Each scene shows the same named points in several views. A view is turned or mirrored, shifted and resized as a whole, has a little noise and may leave points out.
(in the rows, 128 means zero)

Scene 1
View 1
Z_870: [144 106 133 119 151 142 144 114 120 161 150 123 128 108 134 119 124 140
  96  94 124]
Z_756: [130 149 108 118 182 162 137  84 131 139 143 136 151 126 126 147 100 161
  89 131 120]
Z_611: [146 111 128 105 158 143 154 103 131 165 150 130 138 115 123 117 126 143
 100  98 115]
Z_732: [149  84 133 126 151 145 169 143 107 172 148 110 122  94 139 113 130 136
 101  98 121]
Z_567: [141 122 117 111 172 155 157 102 128 156 145 129 145 116 126 131 114 149
  95 118 114]
Z_916: [140 142 129  90 160 136 118  56 152 149 154 153 145 135 116 125 119 150
  94  93 117]
Z_365: [144 117 137 103 145 132 126  88 137 158 154 137 130 119 126 116 125 140
  95  81 124]
Z_68: [135 124 129 126 153 143 119 102 123 149 149 128 130 114 137 128 115 144
  88  97 131]
Z_89: [126 120 122 157 158 157 121 134 101 140 142 112 123  98 155 140 105 149
  83 111 143]
Z_805: [144 105 144 115 136 129 125 108 125 163 155 128 119 107 136 109 130 136
  96  75 132]
Z_894: [131 125 106 143 184 173 161 130 105 145 135 111 144 103 141 149 100 157
  90 141 124]
Z_607: [149 100 117 112 175 158 190 125 118 170 143 116 143 106 126 123 122 146
 102 121 106]
Z_945: [115 128 122 181 155 164 101 145  87 127 140 104 114  91 168 151  97 153
  74 114 160]
View 2
Z_805: [157  97  94  74 163  91  97 149 159 151 125 153 134  97 124 142 119 153
  92  87 133]
Z_607: [ 97 146  97 140 152 131 118 140 155 147 112 118 133 116 109 143 144 131
 106  85 123]
Z_567: [144 136 129 129 153 113 106 133 148 152 111 138 114 106  97 141 115 151
 104  91 114]
Z_916: [182 117 132  93 167 102  70 135 129 177 102 167  98  95  82 140 109 174
  83  86 108]
Z_68: [165 114 129 103 150  93 114 139 162 143 126 148 120  98 117 145 100 155
 105  98 124]
Z_732: [104 118  80 110 150 111 129 149 178 132 131 123 152 107 138 143 136 127
 110  87 141]
Z_894: [124 159 145 164 136 116 145 126 172 127 122 115 120 114 111 149 104 140
 130 102 119]
Z_756: [160 152 161 146 145 112 108 123 143 155 109 141  95 109  84 146  99 163
 110  97 103]
Z_945: [170 123 160 131 125  73 175 130 205  94 153 127 131 101 148 159  60 147
 144 123 135]
Z_89: [154 125 138 127 136  89 152 135 188 115 141 130 130 103 136 153  86 145
 128 110 133]
Z_365: [161 104 106  83 162  95  90 144 149 160 117 157 122  96 112 141 118 158
  88  86 124]
View 3
Z_870: [166 116 119 132  78 117 145 165 120 112 143 103 127 165 106 153 141 101
 152  97 163]
Z_805: [167 130 121 136  73 102 116 164 121 116 155 127 122 162 131 164 157  76
 139  90 171]
Z_916: [164 125  45  91 115 135 168 180 135  98 173 110  86 167 160 185 151  89
 149  32 183]
Z_89: [143 116 131 141  79 141 134 123 109  80 111 106 108 158 129 123  97 146
 132 127 119]
Z_68: [156 122  98 122  89 131 141 153 121  92 141 114 103 163 140 153 128 110
 139  86 151]
Z_732: [176 110 163 151  50 100 135 166 116 126 135  96 156 165  61 144 149  97
 162 133 161]
Z_365: [168 128  92 119  88 114 139 173 127 111 164 118 110 165 138 172 154  78
 147  68 179]
Z_756: [155 104  59  97 117 169 198 158 128  79 138  80  86 173 133 151 106 150
 158  63 146]
Z_611: [172 112 100 117  88 120 165 180 127 114 153  94 124 169 100 167 148  98
 160  80 172]
Z_567: [166 109  85 109 100 143 182 167 125  97 142  84 108 173 112 153 127 124
 163  78 155]
Z_894: [156  94 109 121  91 163 191 143 116  84 110  64 113 171  86 121  91 169
 163 116 122]
Z_607: [178  94 118 124  77 130 197 181 124 118 136  62 145 174  52 148 134 125
 182 106 160]
View 4
Z_732: [156 110  99 199 116 111 137 157 153 111  98  87 123 103  96 161  97 121
  97 121 157]
Z_870: [132 116 112 168 148 106 125 127 159 116 113  75 143 129  99 141 105 104
  99 107 152]
Z_756: [130 131 172 149 204 115 132 138 150 155 174  72 167 156  95 101 103  91
 146  80 107]
Z_805: [110 113  90 154 153  95 113 100 166 102 101  68 144 137 101 146 119  99
  77 114 169]
Z_607: [171 118 133 200 147 118 154 165 148 126 101  79 147 105  90 144  61  99
 113  93 140]
Z_89: [123 111 124 165 130 112 111 148 153 136 173  90 119 147 103 137 160 140
 135 137 129]
Z_945: [108 105 123 158 115 115  98 151 150 143 209 100 103 164 107 135 201 166
 151 159 120]
Z_68: [114 120 121 148 169 103 113 116 161 125 142  72 148 150 100 127 128 104
 109 109 143]
Z_611: [139 122 123 170 171 106 134 128 157 121 107  69 155 126  94 135  83  87
 101  91 150]
View 5
Z_732: [143 169 151 164 160 109 180 155 190 131 141 129  72  97 172 155 184 182
 166  66 138]
Z_916: [135 125 176 167 140 140 135 147 172 177 122 162  34 166 166 112  73 176
  83 170  80]
Z_805: [115 129 170 156 160 107 133 128 197 148 124 115  39 118 188 144 128 176
 136  93 110]
Z_894: [193 177 118 134 157 122 162 161 169 140 149 181 128 132 100 100 171 164
 147 120 133]
Z_870: [139 147 159 158 158 115 154 146 186 146 132 138  60 119 166 137 144 174
 137  98 119]
Z_89: [161 150 124 114 172  96 113 126 197 132 137 135 115 119 117 101 163 156
 161  96 126]
Z_607: [170 180 142 173 143 134 209 184 166 145 147 172  79 120 151 144 173 185
 143 101 132]
Z_756: [180 154 137 141 146 139 143 162 162 164 137 191  93 160 111  86 113 166
 108 164 101]
Z_611: [142 153 162 170 145 128 170 160 176 155 136 154  52 131 171 140 137 182
 123 119 111]
Z_68: [143 136 154 141 159 113 124 132 187 151 129 141  69 135 147 112 124 164
 129 120 107]
Z_365: [126 131 173 164 153 118 140 137 185 159 125 136  36 136 181 133 109 177
 117 123 100]
Z_945: [160 138 114  84 184  81  69 101 208 126 132 120 133 120  92  78 157 143
 169  96 124]
Z_567: [162 155 148 156 146 132 159 159 169 157 137 171  76 142 139 114 130 175
 118 135 108]

In a view up to two points have been moved. Name them for each view, in the order of its rows, or write none.
view 1: Z_567
view 2: Z_805
view 3: Z_732
view 4: Z_607
view 5: Z_945

Scene 2
View 1
Z_626: [100 118 118 138 125 114 110 149 134 130 141 109 148  89 105 134 141 117
 146 117 138]
Z_718: [ 99 139 146 162 145  91  89 132 107 162 118 108 132  92 122 127 175 126
 132 108 126]
Z_602: [106 105 104 128 120 124 100 158 142 130 151 101 144  86 101 133 130 118
 155 120 146]
Z_176: [ 89 149 142 150 133 106 159 128 131 108 120 129 174 104 116 128 140 113
 117 108 122]
Z_341: [135 115 110 113 145 142  85 148 132 148  98  88 137 117 125 111 111 138
 118  93 148]
Z_917: [117 122 123 136 140 118  86 145 124 152 117  98 134 100 118 121 142 130
 133 104 138]
Z_615: [104 144 149 160 152  94  87 128 105 165 106 106 130  98 128 122 172 129
 123 101 124]
Z_801: [ 75 147 149 168 129  87 143 130 122 123 139 130 162  86 109 138 170 106
 137 119 118]
Z_445: [108 131 131 143 140 111 103 138 122 144 115 107 143 101 120 123 147 126
 127 104 132]
Z_598: [117 104 103 123 127 130  90 158 139 138 137  95 140  93 106 127 125 125
 147 114 149]
Z_242: [ 91 129 132 153 127 101 118 142 127 132 141 117 150  86 107 135 155 114
 143 119 129]
Z_448: [ 93 134 134 151 131 103 126 138 129 128 134 119 156  91 112 133 153 115
 136 115 129]
Z_617: [115 121 120 133 137 122  97 145 128 142 120 101 141 101 116 124 134 128
 131 105 140]
Z_208: [122 116 108 115 135 138 109 149 139 129 113  98 150 110 116 118 109 129
 125 101 146]
Z_833: [125  96  86  99 121 155 111 164 156 114 133  94 154 105 104 122  89 126
 141 110 156]
Z_811: [ 91 137 142 161 136  92 107 135 117 144 130 114 143  88 114 131 169 117
 138 114 125]
Z_485: [ 97 118 106 119 113 135 166 151 159  82 144 123 183 100  98 133 101 107
 137 119 140]
Z_473: [116 117 109 120 131 135 117 149 141 123 122 103 154 105 112 123 114 124
 130 106 143]
Z_278: [ 94 109 111 139 117 112 107 156 138 128 160 109 147  79  96 140 145 113
 162 127 141]
Z_48: [122 106 110 127 137 124  64 154 126 161 127  87 122  93 111 124 139 132
 145 108 147]
View 2
Z_811: [116 115 108 157 153 153 113 132 119 123 116 116 131 136 139 144 111 122
 146 126 133]
Z_917: [133 102 112 152 138 156 128 130 102 108 126 109 131 148 127 140 135 123
 143 110 137]
Z_176: [134 132 108 182 163 165  96 142 122 146 120  95 121 145 128 145 120 109
 139 118 117]
Z_473: [141 116 120 168 137 157 123 132 112 121 132  94 125 154 115 137 148 113
 134  96 120]
Z_718: [120 105 103 148 153 157 116 134 107 114 114 123 132 139 142 146 111 128
 151 130 145]
Z_801: [112 131 109 170 163 153  98 136 134 140 113 110 128 134 139 146 105 116
 145 129 120]
Z_208: [147 109 118 166 135 160 126 132 103 116 133  94 126 157 113 137 151 114
 134  94 124]
Z_626: [121 118 121 161 139 146 122 125 127 120 126 106 132 143 125 138 132 116
 138 107 120]
Z_602: [121 115 128 160 130 140 131 121 130 114 130 104 134 145 119 135 142 114
 135  98 116]
Z_445: [136 108 107 159 149 163 116 136 103 119 123 106 127 148 129 143 129 120
 143 115 136]
Z_242: [116 121 115 162 149 149 115 129 129 126 120 110 131 138 133 141 119 117
 142 118 123]
Z_617: [135 107 114 157 139 156 125 130 107 113 127 105 129 150 124 140 137 120
 141 106 131]
Z_833: [144 114 132 170 122 150 135 124 118 114 142  87 127 160 103 130 167 108
 127  79 109]
Z_448: [121 123 113 166 151 153 110 133 126 130 120 107 128 140 131 143 120 116
 142 117 122]
Z_615: [128 101  99 148 154 163 115 137  97 113 115 119 130 141 141 146 112 128
 151 131 150]
Z_485: [135 139 128 189 143 151 109 132 140 145 133  81 123 152 109 136 147  99
 127  91  93]
Z_598: [128 108 125 156 128 146 134 122 117 108 132 105 133 148 118 134 147 118
 136  96 122]
Z_341: [152  96 112 153 132 164 133 132  88 102 134 101 127 159 116 137 152 121
 139  98 139]
Z_278: [109 120 128 159 135 137 127 118 139 119 126 109 135 139 125 136 132 116
 138 105 114]
View 3
Z_208: [175 163  90 143 128 137  98 193 143 121 115 181 129  63 138 140  95 115
 135 137 141]
Z_833: [194 152  82 155 140 148  65 204 132 153 103 170 110  63 164 143  93 127
 138 128 157]
Z_617: [166 163 101 139 115 126 118 166 144 120 122 169 136  78 120 145  97 119
 124 137 128]
Z_445: [151 164 105 129 114 114 129 156 143 101 122 167 147  84 105 145  95 115
 126 139 124]
Z_176: [117 140  91 102 148  89 104 153 124  78  89 165 173  91 110 139  82 109
 154 133 154]
Z_917: [166 169 108 142 106 127 130 161 148 118 131 168 133  78 113 147  98 118
 117 140 117]
Z_801: [114 139 105 102 134  75 119 116 118  90  92 136 173 117  90 147  83 122
 139 129 136]
Z_602: [178 150 101 146 125 123  91 154 126 153 106 138 121  94 133 149  92 134
 120 125 135]
Z_242: [141 146 106 122 124  97 115 132 126 117 104 138 149 106 104 148  89 126
 128 129 130]
Z_626: [161 149 102 134 126 111 103 147 127 131 105 143 136  96 120 149  90 127
 126 127 133]
Z_48: [189 174 111 159  95 140 127 160 150 145 139 158 114  78 119 149 102 126
 104 137 109]
Z_448: [137 145 103 118 129  97 113 138 128 107 101 146 155 100 106 146  87 123
 132 131 136]
Z_718: [141 168 118 124  96 102 157 125 146  98 132 155 156  98  82 149  97 116
 112 140 104]
Z_615: [139 174 118 126  94 106 164 136 152  84 137 169 158  89  80 147  99 111
 114 145 102]
Z_341: [184 179  98 152 106 149 123 197 158 118 138 195 123  52 129 141 103 111
 121 145 124]
Z_598: [185 158 101 151 116 134 100 167 137 150 117 153 117  82 134 148  96 129
 120 131 130]
Z_278: [168 141 104 137 126 107  93 133 120 153 100 123 128 109 122 151  89 138
 120 121 132]
Z_811: [138 155 112 119 111  94 138 125 133 102 116 144 157 106  89 149  91 120
 121 135 117]
View 4
Z_445: [126 129 133  93 129  92 144 119 122 141 151 132 148 147 126  97 125 119
 137 114 128]
Z_341: [139 114 117  83 132 103 146  95 134 149 178 129 132 148 119 105 120 130
 132 107 112]
Z_598: [140 106 126 107 118 103 148 115 139 157 158 123 137 131 127 116 126 125
 123 113 129]
Z_801: [115 143 157 108 116  83 145 152 107 137 130 139 169 140 134  92 133 105
 136 116 149]
Z_917: [131 120 124  95 132  95 141 109 132 147 152 126 140 145 124 102 123 122
 135 116 125]
Z_48: [137 109 115 102 135  97 137 101 145 155 147 118 131 140 123 111 121 125
 134 120 123]
Z_208: [141 115 129  90 119 106 154 109 128 150 184 135 139 141 122 107 125 129
 126 101 117]
Z_626: [131 118 137 111 115  96 147 131 129 152 147 129 148 133 130 109 128 117
 127 114 137]
Z_278: [133 112 137 122 109  96 147 136 136 158 136 123 148 125 133 116 130 116
 123 119 144]
Z_448: [123 131 146 106 117  91 147 138 117 143 142 135 158 139 131  99 130 112
 132 114 140]
Z_833: [153  99 131 105 101 117 163 116 137 163 188 130 135 123 125 124 127 132
 112  98 123]
Z_617: [133 119 129  97 125  96 145 113 129 148 159 129 143 142 125 104 125 122
 132 112 126]
Z_485: [141 116 160 112  85 111 172 151 113 154 181 144 160 121 131 116 136 121
 111  94 141]
Z_473: [139 115 136  98 112 105 156 121 125 151 175 135 145 135 126 110 127 125
 124 103 126]
Z_176: [121 141 159  96 109  93 156 146 101 136 159 147 168 142 130  92 132 113
 132 102 139]
Z_811: [118 135 139 103 129  84 138 131 120 141 129 130 156 145 130  94 128 110
 140 122 139]
Z_718: [115 137 129  96 142  81 130 118 123 138 127 128 150 154 127  89 124 112
 146 125 132]
View 5
Z_811: [143 122 109  85 161  62 134  93  94 165 126 121 135 113  93 113 155  98
 140 104 136]
Z_617: [125 124 111  94 149  77 130 150 111 167 122 154 137 121  73 116 163  92
 122 112 150]
Z_602: [107 119 130 122 138  90 134 138 133 159  98 155 132 128  87 113 158  73
 135 113 132]
Z_833: [ 92 115 115 137 122 100 138 192 150 164 104 190 140 146  81 115 167  81
 117 121 149]
Z_615: [155 132 106  57 173  58 123 113  76 171 138 123 136 100  67 116 159 105
 126 103 151]
Z_485: [101  95  80 159 116  81 164 139 151 166 115 176 151 167 133 108 163 108
 134 116 138]
Z_718: [150 129 114  67 170  58 126  95  83 168 129 116 133 103  79 114 155  97
 136 102 140]
Z_278: [109 117 131 122 141  84 137 111 130 157  96 140 129 127  99 110 153  73
 145 109 124]
Z_208: [116 120 101 108 138  84 135 176 123 169 122 175 144 135  75 116 167  98
 113 116 156]
Z_176: [138 104  66 112 143  58 158 106 107 174 142 145 152 144 124 110 163 128
 134 108 145]
Z_448: [132 114  98 106 148  66 144 103 109 166 124 135 139 128 107 111 157 104
 139 106 136]
Z_473: [115 116 100 116 137  82 139 161 126 168 120 171 144 138  86 114 166  98
 120 115 150]
Z_445: [136 123 102  86 156  68 131 131 101 170 129 144 140 118  79 115 161 102
 125 109 149]
Z_242: [130 116 110 104 150  69 140  99 110 164 117 131 136 125 104 111 154  95
 141 106 133]
Z_341: [125 130 110  83 150  84 121 190 110 171 127 172 140 119  48 120 169  92
 104 115 165]
Z_626: [118 118 117 113 144  79 137 123 122 162 110 145 135 126  93 112 157  86
 135 111 135]
Z_48: [119 135 140  84 154  89 115 160 111 162 107 150 127 106  49 118 162  68
 120 112 146]
Z_598: [108 123 130 112 141  90 128 156 128 161 103 160 133 124  73 115 161  75
 125 114 142]

In a view up to two points have been moved. Name them for each view, in the order of its rows, or write none.
view 1: Z_341
view 2: Z_445
view 3: none
view 4: Z_208
view 5: Z_718

Scene 3
View 1
Z_172: [146 128 121 135 140 130 167 125 110 198  90 123 142 138 124 107 106 119
 149 142 142]
Z_121: [149 127 114 134 125 148 169 111 128 212  85 125 150 133 138 113  97 138
 150 168 134]
Z_161: [149 119 120  70 114 116 146  66 128 168 143 116 153  87 146  49 112 128
 155 176 178]
Z_874: [160 130 126 157 111 181 171 117 125 217  64 122 148 131 134 145  86 150
 145 179 106]
Z_423: [141 126 129 109 147 102 155 118  96 168 114 117 139 122 117  74 118  99
 150 126 166]
Z_490: [124 132 110 165 192  86 184 184  83 200  69 128 129 189  96 109 123  81
 149  76 148]
Z_65: [171 129 159 135  99 177 146 108  98 169  87 111 143  88 124 129  94 133
 141 171 116]
Z_343: [145 123 112 108 129 125 162  97 128 195 110 124 150 121 140  82 108 129
 152 164 156]
Z_990: [146 127 145 115 143 109 148 125  82 153 110 112 135 112 110  80 118  93
 148 118 159]
Z_835: [176 131 171 137  89 194 142 106  93 163  82 107 142  76 121 137  90 134
 138 177 107]
Z_585: [139 130 138 133 166  98 159 151  73 164  97 118 130 138  98  90 124  83
 147  96 158]
Z_406: [182 138 214 165 104 194 129 153  37 119  64  92 122  69  81 161  96  97
 126 124  93]
View 2
Z_121: [116 117 123 111 145 111 128 145 110 104 101 159  90 146 129 111 136 120
 108 140 105]
Z_835: [122 187 127  92 171 144 123 131  98  93 135 140 141 140 123 113 140 139
 125 160 111]
Z_172: [121 118 134 117 138 103 122 146 138 114 117 132  93 147 136 113 145 128
 106 131 133]
Z_343: [118 116 131 115 162 103 123 154 128 104  92 123  64 143 141 120 134 134
 123 138 122]
Z_161: [118 125 136 112 197 104 119 164 128  93  70  97  34 139 147 131 125 149
 151 147 119]
Z_990: [126 143 147 120 156 104 112 151 162 115 129  84  91 143 145 122 150 150
 124 132 164]
Z_490: [127  86 147 140  85  76 117 148 189 145 149 118 107 156 141 107 169 121
  72 101 182]
Z_874: [117 131 120 103 135 122 132 134  96 105 117 178 122 149 122 105 140 115
  98 145  98]
Z_406: [132 221 140  93 150 150 112 119 131 110 191 114 197 142 123 110 162 151
 112 152 156]
Z_585: [129 131 151 125 136  93 110 151 180 128 143  83  97 146 146 119 158 147
 111 122 180]
Z_65: [123 171 130  97 166 134 124 135 107  98 128 137 127 142 126 115 141 137
 123 154 115]
Z_423: [125 124 143 122 155  99 115 157 161 115 116  92  74 144 145 122 146 145
 123 130 157]
View 3
Z_343: [ 85 116 118 115 126 127 130 130 105 123 120 121 148 145 149 118 154 133
 149 127 134]
Z_990: [ 80 110 135 110 117 131 122 123 130 112 135 124 146 147 145 128 138 124
 118 122 150]
Z_161: [ 64 120 115 120 125 126 137 121  96 114 128 123 156 147 143 125 175 138
 154 124 149]
Z_874: [122 107 113  92 132 125 132 154 104 121 117 127 122 152 166 112 134 120
 158 136 115]
Z_65: [105 106 122  86 125 124 138 148 106 101 137 135 122 158 162 128 143 115
 145 136 137]
Z_406: [117  92 140  66 115 127 131 152 134  83 159 145 104 165 166 140 115  97
 110 139 151]
Z_121: [104 111 116 107 130 127 130 141 106 126 116 122 135 146 157 114 141 128
 153 130 122]
Z_172: [ 99 111 124 110 125 129 123 135 119 126 119 120 139 145 152 116 135 127
 139 126 128]
Z_585: [ 85 108 140 115 114 133 114 121 144 120 132 119 146 143 143 125 124 123
 109 120 148]
Z_423: [ 79 113 132 120 118 132 120 120 128 124 125 117 152 142 143 122 140 130
 125 119 144]
View 4
Z_585: [165 121  99 111 133 143  94 151 143 106 159 108 126  99 144 100 180 114
 148  70 123]
Z_490: [151 106  93 117 105  97 127 151 163  96 145 133 106  94 165 142 193  78
 139  71 104]
Z_65: [143 144 153 124 168 121 109 195 141 139 135  81 122 135 102  72 112 139
 150 154 142]
Z_343: [136 139 160 135 133 121 106 181 146  91 149  86 126 154 118  74 162 148
 118  93 119]
Z_172: [140 130 142 129 132 111 118 178 152 104 141 100 117 133 127  97 157 125
 131 104 119]
Z_121: [131 136 162 137 135  98 125 191 154 104 134  94 116 148 117  89 144 133
 124 121 118]
Z_835: [146 145 146 120 177 128 105 194 138 148 133  79 122 127  99  70 102 138
 159 162 146]
Z_161: [143 148 171 138 139 147  86 180 135  79 163  70 141 169 106  48 167 178
 110  73 123]
Z_874: [126 136 164 135 145  84 137 201 159 125 121  97 107 144 112  95 119 121
 134 155 124]
Z_423: [154 131 126 122 133 141  94 163 142  95 160  96 129 126 130  85 176 137
 135  71 122]
Z_406: [169 132  91  92 192 146  96 173 131 181 137  96 120  74 117  93  98 105
 196 168 160]
View 5
Z_874: [138 135 117 112 108 160 143 128 129 101 146  80 138 120 117 140 142 154
 125 135 130]
Z_585: [111 150 126  89 157 127  81 117 149 149 129 122 120 168 121 134 166  90
 109 132 109]
Z_161: [116 138  89 116 175 161  96 123 118 106 174 120  94 166  83 174 127 113
 169  94 137]
Z_835: [129 145 132 130 120 150 123 123  87  96 115 111 134 100  91 160 143 156
 129 144 121]
Z_423: [114 145 112  98 162 141  89 120 139 133 148 118 113 167 109 147 152  99
 129 119 119]
Z_990: [113 150 122 100 159 133  85 117 132 136 132 125 115 158 107 147 156 100
 123 125 114]
Z_121: [133 134 105 108 129 162 131 127 140 105 161  87 126 141 114 145 139 139
 134 121 134]
Z_490: [122 145 126  69 135 131 103 122 195 159 144  87 141 177 156 104 174  89
  87 139 110]
Z_406: [119 158 166 120 111 119 103 114  83 124  68 130 146  88 102 144 169 144
  92 172  98]
Z_65: [128 143 125 123 125 150 120 123  99 102 125 110 129 112  96 157 143 148
 131 136 122]

In a view up to two points have been moved. Name them for each view, in the order of its rows, or write none.
view 1: Z_161, Z_585
view 2: Z_121
view 3: Z_423
view 4: Z_65
view 5: Z_874

Scene 4
View 1
Z_333: [122 148 139 173 134 123 131 125 138 121 154 174 130 138 160 125 153 147
 113 112 152]
Z_143: [120 146 132 165 132 117 141 133 124 119 128 159 119 131 162 128 148 157
 118 114 144]
Z_437: [138 131 160 176 111  95 124 118 107 215  96  83 161 115 194 179 136 217
 106  91 169]
Z_410: [117 137 112 144 130 126 166 149  98  68  91 146  73 120 154 116 143 157
 134 128 124]
Z_761: [119 165 158 193 150 114 105 112 174 159 214 220 181 158 161 124 166 127
  97 103 167]
Z_692: [108 154 125 159 145 106 149 148 120 102 127 183 116 135 156 115 153 143
 122 117 131]
Z_542: [113 148 120 158 140 128 150 141 126  78 136 184  98 135 149 108 151 137
 125 125 134]
Z_522: [122 147 136 174 137 133 131 123 144 107 164 184 125 141 156 118 153 138
 115 118 151]
Z_484: [115 154 135 169 142 112 135 135 135 120 150 188 133 140 158 120 156 142
 115 115 143]
Z_989: [115 142 122 155 132 118 153 142 111  95 111 155 100 126 158 121 146 156
 127 121 135]
Z_914: [118 143 129 158 130 113 148 141 112 116 109 149 113 126 163 131 146 164
 122 115 139]
Z_58: [120 149 146 171 132  93 132 134 120 169 120 147 151 130 174 147 149 175
 110 101 151]
View 2
Z_761: [182 145 132 150 132 129 171 144 124 160 102 109 149 135 159 131 131 145
 181  72 108]
Z_58: [157 110 100 112 150 129 133 127 138 149 117 101 130 127 181 133 125 132
 151 125 120]
Z_333: [146 135 113 136 146 127 138 135 135 155 111 122 132 137 152 131 133 145
 147 112 120]
Z_484: [143 129 119 133 143 128 146 132 135 157 107 121 135 134 141 133 133 142
 147 116 113]
Z_914: [128 118 103 119 153 127 122 125 141 151 116 121 124 133 152 133 132 139
 130 141 122]
Z_989: [118 123 107 124 153 127 123 126 141 153 113 129 125 136 136 132 135 143
 124 143 120]
Z_410: [ 98 121 104 121 157 127 113 123 145 153 114 138 119 137 123 133 138 145
 108 159 123]
Z_143: [135 126 107 126 149 127 129 130 138 152 113 122 127 135 152 132 132 143
 137 128 120]
Z_692: [127 121 119 125 147 128 142 126 138 156 107 125 131 131 129 136 135 140
 134 132 109]
Z_437: [172 101  70 100 159 129 104 125 140 137 134  87 118 127 233 129 116 129
 150 132 140]
Z_522: [143 146 117 146 144 126 138 139 134 156 109 128 133 142 143 129 135 152
 148 103 120]
Z_542: [118 133 119 136 148 126 136 131 139 158 107 136 129 139 119 133 138 148
 128 131 114]
View 3
Z_542: [132 146 119 119 121 156 151 128  99 135 113 130 136 138 150 113 125  92
 115 154 160]
Z_484: [128 167 112 118 123 139 148 140 109 119 124 119 143 131 154 111 125 112
 126 153 167]
Z_143: [127 157 115 117 127 138 156 128 112 121 120 120 133 126 153 129 124 116
 117 147 153]
Z_914: [124 155 116 121 127 141 162 122 112 126 117 124 130 120 156 139 121 116
 112 147 143]
Z_761: [134 189 105 109 119 117 129 169 116  91 143  97 155 143 150  83 135 132
 150 150 197]
Z_989: [126 148 118 121 126 150 160 119 106 134 112 129 130 125 154 133 122 103
 109 150 146]
Z_692: [125 161 113 125 123 148 156 130 104 131 117 130 141 126 157 116 122 100
 119 157 158]
Z_58: [117 181 107 121 128 120 162 134 124 108 130 112 135 110 162 139 122 141
 123 145 148]
Z_437: [111 180 109 113 137  99 172 123 144  93 135  97 119  94 163 178 119 178
 117 126 124]
Z_522: [134 154 118 110 123 139 143 140 108 116 123 113 138 142 146 109 130 111
 126 146 170]
Z_333: [131 161 115 113 124 135 147 139 112 115 125 113 137 135 150 117 128 118
 125 147 165]
View 4
Z_143: [124 120 128 135 118 119 117 130  98 133 139 111 118 121 133 123 155 114
 121 117 151]
Z_333: [132 119 127 136 132 110 122 123  99 139 131 114 129 121 138 121 159 109
 114 127 154]
Z_58: [131 104 137 133 112 123 116 133 108 135 125 138 120 115 139 127 158 131
 118 123 139]
Z_761: [167 105 133 145 167  93 140 106 104 159 109 131 152 121 151 115 182 112
  90 152 146]
Z_989: [116 128 123 136 110 123 111 134  95 127 152  96 109 126 129 122 150 110
 129 105 152]
Z_410: [103 138 116 135 100 128 106 138  89 119 167  80  99 128 122 121 141 104
 139  94 158]
Z_522: [134 125 123 136 140 105 125 119  95 141 134 105 131 123 136 118 159 102
 112 127 160]
Z_914: [118 121 127 134 107 125 112 136 100 127 144 110 110 121 131 124 151 118
 127 109 149]
Z_692: [134 125 123 147 121 117 117 126  94 134 152  94 114 130 132 117 163 112
 120 109 142]
Z_542: [126 134 118 143 127 113 118 124  88 132 155  83 117 131 129 116 157  98
 122 110 156]

In a view up to two points have been moved. Name them for each view, in the order of its rows, or write none.
view 1: none
view 2: Z_522
view 3: none
view 4: Z_58
